Points, in no order, along strands that fork, close into loops and pass close to each other.
Two points are linked if the straight distance between their rows is under 37.9. Some points are linked to none.
K_454: [  4  -3 -10   6  17 -13 -39  -7 -18  -7   1   6  -2  -1   0  12 -17 -12
   6  -6]
K_906: [-18 -16  12  16  10   9  -3 -11   1  10   7 -14  -9   6   6 -17 -11  11
 -18 -11]
K_22: [  4  -4  12   7   1 -14 -28   8   4  12   9   5   6  26  28  -5  13  -3
 -16 -14]
K_101: [ 16  25 -15  13  -4 -10   5  11 -22  -6  -3  -2   8  -3  -9  -4  18 -13
   3   8]
K_480: [ -4  -2  -2 -13  -7   5   3  13  -2  -6 -25  -3  19 -12 -13   3  -3  -5
  19   9]
K_470: [-12 -15   5 -18  -9  -9 -21 -12   5 -11  -5  14  17   1  -7  19   2   6
  -2  -3]
K_320: [ -2   1   4 -10  13  12  -3   6   7  15   4 -16 -13  15  19  -5  -8  11
 -14 -19]
K_529: [ -9  -3  -1   0  -5   9  25 -11   4 -11   3  -5 -15 -21 -10   0 -12   3
   9  14]
K_691: [ -3  -3 -10  -7  -3   3  -2  19 -20  14 -25  -6  17  -9  -4  -4  -2  -3
  24  10]
K_420: [  3   2  20 -17  -2   7   7 -10  19 -17   1   4  15  -9  -9   9   5   3
  -4   1]
K_794: [-12   1   1  -2   5   0  -3   1   0   5  19  -6 -19   1  -4   5 -12   7
  -5 -14]
K_106: [-11 -15  18  25   6 -18 -11  -2  -2  -1   4   6 -10  14  -9  -7   2  -1
 -18  -8]
K_784: [ 17   7 -12 -25  -5  -2  -8  21  -1  -2 -13  15  11   0 -13  13   9   8
  13  -2]
K_828: [ -7   7   6  10  -8  -7  21  10  -2   2   4 -10 -12  -5 -19  -8   5   1
   0   3]
K_273: [ -7   7  -4   0   8  -5   5   3 -11   2  17  -8 -29  -8  -9   6 -18  -1
  -8  -2]
K_520: [-17 -28  -3   3  14   5 -26 -12 -14   6 -10   0   3 -17  -4  -1 -28   4
   9   1]
K_119: [  9   5   8   4  -1 -28 -18  -1   2 -11   6  15  -5  10   4  18   8 -21
  -5  -3]
K_67: [-10 -15  11  18  -2   9  -1 -40  16 -12  14  10   6   2   3  -3   1   6
  -2  -4]
K_304: [ -4   3   7  -3 -18 -22   6  17   1   3   8   5   1  12  -7   2  19   0
  -3  -3]
K_174: [ 16  18   9  18  -7 -24  -6  -8   7  -6   3   2  -9  -6   4  10  10 -21
   8  16]
K_600: [  7   4  20  22  -3 -21 -14   0   8   6   4  -3 -11  13  30  -4  15 -13
  -8   5]
K_864: [  1  -4   7  11   4 -13 -27   1   2   7  13  10  10  30  12  -1  10  -7
 -21 -17]
K_361: [ -5   7   4  -2   2   9  29  10   3  13   1 -24 -12   1   5  -6 -11   7
 -13  -1]
K_824: [ -8  -5   7   0 -15   3  22 -12   8 -13   0   0  -8 -13 -11   0  -2   5
  17  10]
K_724: [ -3   0 -16 -24  -4  13   2  -2   2  -3   4   0 -13 -15  -2  13 -16  10
  19  -2]
K_86: [  2  -6  -3  16  18 -17 -12   0 -21  -7   0  -3 -26 -20  -3   3 -22 -11
  -1  15]
K_716: [-11 -10  25  -4  -2  -3  -3 -16  15 -13   4   8  15  -4 -14   4   6   4
 -13   0]
K_543: [ -1   4 -22 -14  -4  25   8  -1  -7  10 -27   0  25 -12   8  -8   4   1
  25  10]
K_774: [  0   9   4 -15 -18  -8   8  10   5  -5   1   6  13   0 -13   6  15   5
   3  -3]
K_997: [-19 -29   0  -1  11  12 -14 -19  -2   7 -13  -1   0 -23  10   1 -26   7
  16   6]
K_656: [ 15  10   7   2 -12 -27  -7  11   8  -5   4  19   1  12   7  15  16 -24
  -9   4]
K_131: [  3  17 -15  -1  -6   2  10  13 -18  -6  -8  -2  10  -8 -20  -3   8  -4
   6   2]
K_373: [ 16   7   3  -1   6  -5 -12  21   1  11  -6 -15 -13  17  38  -6   2  -1
  -5  -3]
K_877: [ 10  12 -25 -18  -2  28   5  -5  -6  -5 -20   8  28 -11  -6  -6  15   5
  11   5]
K_758: [ 14  15 -39 -15   6  12  14   8 -22   7 -10  -7   3 -12 -11   3  -6   6
   7   2]
K_80: [ 24  21   4   2   5 -13  -3  16   4   7  10  -2 -12  12  14   5  15  -2
   0  -4]
K_243: [-16 -11  16  10   5  15  13 -21  15   3   9 -12 -14  -1   9  -9  -9   8
 -11   0]
K_661: [-12 -13  12   1 -12 -23 -11   1   5  -3   6  15   7  22  -5   9  13  -4
 -23  -8]
K_231: [ -3   2  14  -7 -12 -11   3  22   7  11   8  -3   6  12   8  -6  19   7
  -8 -10]
K_456: [  5  17 -12   3  -3  -2  16  21 -10  14  13  -7 -22   9   2  -3   1  -5
   0  -6]
K_259: [-11 -20   6  -9   1  14   2  -9   5   6 -16  -1   3 -19  17   3 -18   2
  28  17]
K_893: [  8   3   3  22  10 -22  -4  -1 -14  -7   3  -4 -28 -16  -6   2  -7  -8
   2  16]
K_295: [-11 -34 -19  19   4  -3 -21 -19 -11  -1  -5  14  20  -2 -25 -10 -17   1
   3  -1]
K_38: [  8   7 -24  -7  -4  21  32 -18  -4  -9  -5  -6  -2 -23   5   4 -13  -4
  16  23]
K_296: [  5  -2   8  22   5 -24 -25 -15  -5 -13   2  14  -7   7  -1   9  -3 -21
  -7   1]
K_453: [ -2  -8   6 -19  -9   7  -3 -13  13 -18 -12  11  15 -10   6  13  -3  -3
  22  12]
K_220: [  9  17  -4 -11  -7  17  23   6  12   6   4  -2  23  -1  -5 -14  24   7
 -11   0]
K_994: [  3  10   5  -4   2  -9   0  14  -7 -12  -3   0  -7   0 -15   9  -4 -10
   3  -2]
K_164: [ 11  26 -20   1   6  22  22  11 -12  10  -4  -4   4  10  -9 -12  14   1
 -14  -8]
K_35: [ 18  14  13  13  -2 -13 -11  -1  20  10   3  -7  -8   8  37  -5  12 -15
   1   4]
K_442: [ -4   5  -9  -8  -6  13  16   6  -8  -9 -19  -3  15 -14 -18  -5  -4  -7
  12  10]
K_256: [  1  -2 -13  -6  -9  18  19  -9  -1 -11 -10   0   2 -21  17   0 -12  -9
  32  21]
K_856: [  6  11 -37 -20  -1  24  18  -5 -13   6  -6  -3   0 -17  -7   2 -12   7
  14   6]
K_210: [ 30  30 -20  11   7   7  10  16  -4  10  -1   7  -6  17   4 -11  24  -9
  -4  -5]
K_831: [ -1   7  -6 -19  -2  12  13  -5   9  -4   9  -2 -12  -6  -5   9  -9  12
  10  -8]
K_948: [-10 -16  -2   5  15  -7 -11   4 -18  -4  -9  -3 -20 -22 -11   2 -24   5
   4  11]
K_987: [  6   0  -4 -23   4  -3 -22  12  -4  -3 -14   9   6  -2  -4  18  -6   3
  14  -7]
K_839: [ 11   7   1 -25  -8  -6  -1  15   8  -3   3  13  13   4 -11  12  20   8
   0  -7]
K_651: [ -8 -15   8 -22 -11  -1 -12  -8   8 -12  -9  12  18  -7   0  15   1   3
  10   3]
K_722: [ 12   8   9 -17  -4  11  17  -9  20 -14   5   0  17 -13   3   9  13   3
   2  12]
K_364: [ -9 -16  10   1 -10 -28 -12   5  -2 -12  -7  17   6   8 -15  14   5 -11
 -16   4]
K_741: [  9   7  -2 -17   0  20  22  15  15  17  -5 -16   4  10  17 -11   8  15
  -7  -3]
K_51: [  6  21 -18  -5  -1  20  29   4  -3   6  -3 -12   3  -2 -13  -6   3   3
  -8  -4]
K_655: [ 14  15   4  22   1 -21   3   2  -6  -6   5  -6 -17  -9  -3   2   6 -17
   6  18]
K_623: [ -2  -6   7  32   8  -9 -18  -4  -5   9  12  -3 -14  15  20 -14  -5 -10
 -11  -6]
K_933: [ 18  26  -7  10  -9 -14   5  17  -7  -2   1   8  11   7  -5  -4  25 -16
  -1   8]
K_663: [ -5  -1  14 -15   0   5  -9  -4  16   6  14   6   8  13   8   1  11  13
 -10 -18]
K_797: [ 21  32 -18   2   5  14  11  16 -11   5  -3   4   4  11  -9 -11  21  -7
 -10  -7]
K_248: [ -7 -11   6  19   5  -3 -20  -5  -2  10  13   0  17  22   5 -14   3   3
 -19 -19]
K_834: [ -5 -16   9   5  -1 -24 -19   4 -15 -10 -18   9   2  -3 -13  11  -4  -5
   2   7]
K_735: [-11 -14   9  -8  -5  -1  -3   5  -4  -6 -22  -5   9 -18  -9   5  -8   0
  18  13]
K_354: [ -5  -5   3   1  -6   9  10 -29  11 -20  16   6 -14  -7  11  11  -7   0
  14   5]
K_93: [ 10  11  -7 -10   4   8  13  24   3  22  -2 -23  -6  14  19  -8   8  13
  -8  -6]
K_980: [ -4   5 -16  -7  -9  17  33 -10  -5  -4   4 -10 -12 -19 -13  -1 -12   2
   4  14]
K_962: [-17 -22  13  16  -4   6  -4 -26  16   0  10   5  12  12  -1 -12   5  14
 -12  -9]
K_954: [ -9 -13   5   2   1 -16 -11  11 -14  -6 -17   0  -4 -12 -13   5 -10  -4
  13  10]
K_213: [-11  -9   5  20  13   2 -10   0  -7  13  11 -14 -14  15  14 -12 -12   3
 -16 -14]
K_830: [ 15  16  -1  -9  -4  20  25 -11  10 -19  -3   1  18 -13   4   1   7  -2
   8  16]
K_950: [-13  -5  13   2   1  12  24  -7  14   8   3 -23 -13  -1   9  -5 -11  11
 -12   4]
K_946: [  6   4  -5 -13  13 -10 -28   6 -10  -7  -7   7  -3   0  -2  19 -12  -5
  10  -8]
K_79: [ -6  -7 -13   8  12  -5 -30 -11 -20  -4  10   1  -5  -5  -9   8 -16  -1
   1  -9]
K_486: [ -5   0  10 -18  -3   5 -10  -9  18  -4   8  16   7  12  -4  10   5   7
  -8 -20]
K_564: [-16 -14   5   5   2   2  -5 -22   1 -10   7   3  -7  -7 -16   2 -12   8
  -2  -5]
K_544: [  0 -12  13  35   1 -17 -20  -9   1   7   7   1  -6  19  20 -16   7 -12
 -10  -2]
K_910: [ -1  -4  15  -4  -6 -15 -14  21   4  12   6  -2   4  20  22  -5  17   6
 -12 -12]
K_428: [-12 -14  -1   0  -2  -9 -25 -15  -3  -7   5  11  19   9 -14  10   1   6
 -10 -12]
K_796: [ -8  -3  16  16  -2 -13  11  14   1   8   5 -15 -14   5  -5 -10   2   5
  -7   0]
K_152: [ -7 -25  -5  21  17 -17 -17 -13 -15 -10 -11  20 -13  -8 -26 -13 -11   0
  -5  -1]
K_12: [-13 -25 -15  11   8   2 -26 -21 -15  -3   0   7   7  -9 -18  -4 -19   5
   5  -5]
K_881: [ 12  13   1 -12  -7  14  17  20   9  13   4   3  17   7  -2 -17  28  10
 -10  -4]
K_967: [ -6 -14   5  34  12 -15 -15 -11  -6  -2   5  12  -9  14 -14 -11  -5  -5
 -18  -9]
K_891: [-12  -9  28  14   2 -13  -3   5   6   2   3  -1  -5  10  -1  -8   6   4
 -17  -6]
K_507: [  2   6  13 -14  -4  21  22   0  27   5   4  -8   0   6  17  -4   6   7
  -3  -3]
K_33: [ 20  13  -6   3   4  -3   5  25  -4  17  -7 -22 -11  12  37  -7   7   1
  -2   3]
K_484: [-16 -21  10  18   0   0 -12 -15   9   6  11   2  16  16  -4 -14   3   8
 -20 -16]
K_504: [ -3  -2  14  -7  -1  17   5 -16  27  -1  12  -1   1  10  20  -1   4  12
  -2  -9]
K_439: [  5   4  10 -11 -13   2  11  29   9  13   1  -1  16  10   8 -16  23   4
  -9  -5]
K_701: [  1  14 -13  -3   3  18  36   5   0  14   2 -18  -7   1  -3  -5  -7   1
 -11  -4]
K_957: [  0   6 -16  -7   7  -3   9  11 -16   2   8  -8 -23 -17 -13  10 -20  -2
   3   6]
K_767: [ 13  21   4  15 -12 -10   9  22  -4   5   2   3   0  15   4 -11  19 -16
  -2   4]
K_838: [ 13  12 -27 -17  -6  23  23 -10   6  -2  -2   3   2  -7  -4   5   6  11
  19   4]
K_613: [  4  -5   1  38   9 -18 -21 -22  -3  -6   9  16  -5  13  -1  -3  -2 -22
 -13  -1]
K_181: [ -1  -1  11   5  12  -3 -12  12  -2  14   2 -17 -14  18  30 -10  -6  -2
 -11 -11]
K_216: [ 10  14 -26 -16  12   5   7  11 -17   3   2  -9 -17 -12  -6  11 -16   4
   4   4]
K_812: [ -6   9   1 -13  -1   8   6   3  10   3  14  -2 -16   4  -3   7  -4   9
   2 -17]
K_905: [ 14  15 -14 -18  -6  22  22  -5  16  -1   4   3   0  -1  -5   3  10  11
   9  -3]
K_370: [-10  -6  27   5   4  -5  -1  -3  11  -3   5  -5   7   2  -8  -3   6   6
 -18  -6]
K_668: [ -8 -12 -11 -15   8  14   8  -2  -9   2  -7 -11 -12 -27  -3   7 -34   1
   6  16]
K_870: [-10 -22  -9  15  -3 -11 -22 -19  -3  -7   4  14  22  11 -24   2  -5   0
  -8  -8]
K_211: [ -3   3 -19 -11   2  19   4  14 -17  17 -24  -7  18 -14   1  -7  -7  -4
  23   8]
K_567: [  9  -4   8 -11  -4   8  -2 -17  12 -26   0  13  10  -7  20  18  -1  -4
  23  14]
K_582: [ -7 -15   4  -1  -4  11   9 -11   3  -3 -20   1  10 -21  16   2  -9  -6
  33  25]

How many points has the smallest loop of links through each point below? Write 0 if it is on no loop.
K_216 | 10
K_131 | 0
K_582 | 0

A tip is a point with one link. Name the tips that can be reached along the links from each point below, in the order of the rows.
K_651 | K_67, K_824, K_220, K_567
K_613 | K_828, K_656, K_830
K_600 | K_320, K_35, K_210, K_486
K_442 | K_174, K_877, K_661, K_767
K_905 | K_724

A fork is a point with three links, a tip a point with one. Leave the first point through the second and follow the links. Name the first fork or tip that comes.
K_12, K_79 | K_231
K_741, K_93 | K_181
K_838, K_856 | K_831
K_830, K_722 | K_891
K_933, K_101 | K_480
K_651, K_470 | K_12
K_948, K_86 | K_174
